A landscape with many valleys, sampled at points; each row gives a point and its height.
A ball rolls from a point to whichever of its 6 nearest points has the largest drop for the distance, and stops where none of them is lower. Distance is the straight distance between rows; heights are no part of it.
j338 height 2.59: [122 137 145 135 168 80 171 114 155 125]
j60 height 1.35: [155 133 88 145 90 187 90 123 120 40]
j807 height 2.26: [162 155 198 116 169 39 151 129 125 158]
j30 height 4.42: [119 143 74 133 177 141 105 157 151 116]
j487 height 3.26: [131 127 173 89 126 113 168 135 109 201]
j584 height 3.06: [191 173 175 167 107 123 39 149 69 148]
j520 height 3.51: [82 92 108 139 131 127 208 78 195 97]
j49 height 2.79: [118 135 119 134 175 102 170 119 171 119]
j553 height 6.14: [85 85 78 100 83 201 128 135 137 116]
j18 height 1.53: [144 154 120 134 194 91 130 152 134 142]
j895 height 3.31: [134 124 221 85 115 57 173 122 119 187]
j38 height 2.27: [130 134 119 119 150 137 124 153 114 168]
j147 height 3.34: [99 76 145 148 107 67 162 58 169 83]
j592 height 0.97: [168 166 126 137 204 95 98 164 115 161]
j647 height 4.98: [131 110 71 123 98 192 89 127 134 48]
j531 height 3.42: [106 112 172 82 114 111 194 121 117 192]
j610 height 2.86: [150 137 134 141 103 149 80 145 80 153]
j101 height 2.78: [106 118 115 108 138 142 150 141 130 159]
j191 height 3.59: [144 127 56 144 131 179 68 137 136 24]
j525 height 2.80: [144 140 198 94 141 61 170 128 116 176]
j443 height 5.43: [164 155 126 155 59 195 132 109 108 49]
j714 height 4.50: [81 103 102 110 125 154 183 120 168 133]
j497 height 1.07: [88 108 138 130 125 100 206 84 169 124]
j962 height 4.39: [106 111 103 109 102 164 122 147 113 159]
j97 height 1.54: [148 149 123 128 179 110 123 151 121 167]
j996 height 3.10: [108 90 190 147 101 31 124 74 144 125]
j437 height 3.18: [132 130 227 114 107 26 146 92 133 156]
j106 height 2.82: [156 149 85 157 134 155 54 147 111 69]
j272 height 3.99: [85 113 78 116 152 163 150 131 168 125]
j112 height 2.85: [109 115 173 139 122 51 156 75 154 117]
j701 height 3.91: [168 162 130 164 81 168 93 115 94 59]
j760 height 4.06: [75 98 78 114 135 168 169 119 186 117]
j577 height 3.86: [80 96 139 95 112 136 202 118 141 166]
j201 height 2.51: [99 101 126 139 133 97 194 80 181 97]
j756 height 2.88: [102 123 118 125 157 115 178 117 161 133]
j252 height 3.20: [171 159 106 168 84 180 100 116 112 24]
j355 height 4.13: [181 186 188 161 72 146 73 128 77 113]
j959 height 3.04: [103 92 187 139 101 49 161 68 146 122]
j376 height 1.63: [162 159 159 130 190 66 139 147 122 158]
j266 height 3.13: [100 90 121 149 129 96 190 68 195 78]
j779 height 2.39: [102 115 158 126 137 84 185 94 152 122]
j317 height 3.60: [157 148 152 140 66 161 81 133 81 126]
j761 height 3.63: [103 122 84 125 153 157 116 148 142 122]
j464 height 3.29: [123 93 204 153 108 13 100 83 135 134]
j578 height 2.70: [170 159 129 160 128 140 51 155 86 124]
j466 height 3.32: [104 107 126 96 118 144 164 138 119 180]
j626 height 1.77: [175 148 140 140 153 125 75 165 86 174]
j825 height 3.19: [108 114 207 92 101 72 189 99 130 172]
j219 height 1.34: [183 164 127 147 185 106 62 174 94 161]
j403 height 3.89: [89 113 112 104 128 147 176 129 149 153]
j81 height 0.55: [91 112 81 126 157 151 158 122 188 106]
j284 height 1.23: [112 123 103 121 162 135 149 145 144 144]
j301 height 4.32: [166 152 136 153 80 159 76 127 89 87]
j328 height 2.71: [127 136 194 130 142 43 154 102 142 135]
j31 height 3.01: [116 123 196 94 124 62 176 111 129 166]
j102 height 0.92: [95 113 57 131 174 167 128 129 194 91]
j161 height 2.30: [167 138 159 114 127 123 101 158 80 209]
j127 height 2.33: [174 150 146 141 112 136 62 156 75 165]
j257 height 2.83: [160 139 80 155 104 187 81 126 129 20]
j73 height 3.05: [108 117 155 103 132 107 190 121 134 166]
j891 height 3.37: [75 94 121 110 108 136 215 88 177 126]
j150 height 1.94: [131 144 110 129 184 108 141 146 137 142]
j224 height 6.01: [130 118 106 131 69 189 92 135 102 97]
j75 height 5.47: [113 115 74 125 108 181 86 144 128 93]
j693 height 2.77: [112 119 185 115 123 71 182 106 141 141]
j646 height 2.84: [182 157 175 152 93 144 62 152 68 172]
j983 height 2.81: [164 156 100 157 136 146 52 148 97 83]
j812 height 2.18: [140 153 160 130 178 65 160 126 141 135]
j165 height 1.73: [178 153 156 117 162 102 109 161 94 197]
j742 height 2.11: [155 141 138 119 152 119 109 160 90 182]
j169 height 4.59: [118 127 61 135 167 158 90 152 153 92]
j621 height 5.16: [54 77 81 95 107 190 180 122 176 140]
j66 height 1.97: [135 143 133 117 162 106 144 141 122 169]
j670 height 6.90: [95 98 71 109 94 198 106 133 135 83]
j65 height 3.58: [136 134 73 137 121 170 73 141 124 64]
j938 height 3.64: [117 114 107 112 117 160 104 146 106 156]
j845 height 2.12: [143 140 118 127 143 134 95 156 107 160]
j514 height 1.47: [154 155 100 140 177 125 81 163 105 140]
j369 height 2.67: [111 121 136 103 140 122 171 130 132 168]
j367 height 4.37: [73 94 104 93 105 174 163 135 132 165]
j814 height 3.33: [143 137 99 147 106 166 64 139 104 79]
j546 height 2.87: [147 128 146 128 93 148 90 148 78 186]
j550 height 3.94: [105 123 70 126 169 160 121 139 171 101]
j655 height 3.88: [174 166 107 165 86 210 138 102 132 20]
j139 height 2.40: [175 157 143 151 116 134 55 150 79 145]
j361 height 2.31: [141 139 91 145 138 150 70 149 109 110]
j871 height 2.50: [88 99 156 116 115 99 205 88 153 131]
j116 height 3.15: [140 133 97 140 113 164 78 149 104 113]
j953 height 5.46: [97 103 93 110 98 180 117 137 118 136]

Two balls start at each pair of points below. Name the first point that both come to, or write -.
j693 / j525 | -
j403 / j621 | -
j161 / j742 | j592

Call two points neighbours if one is among the 6 nearest of the other. Go from one point of each pair to the other, from neighbour to neighbour, staying as low as possible. Name the highest point that can't be avoided.
j497 / j81 | j756
j284 / j592 | j150
j284 / j497 | j338
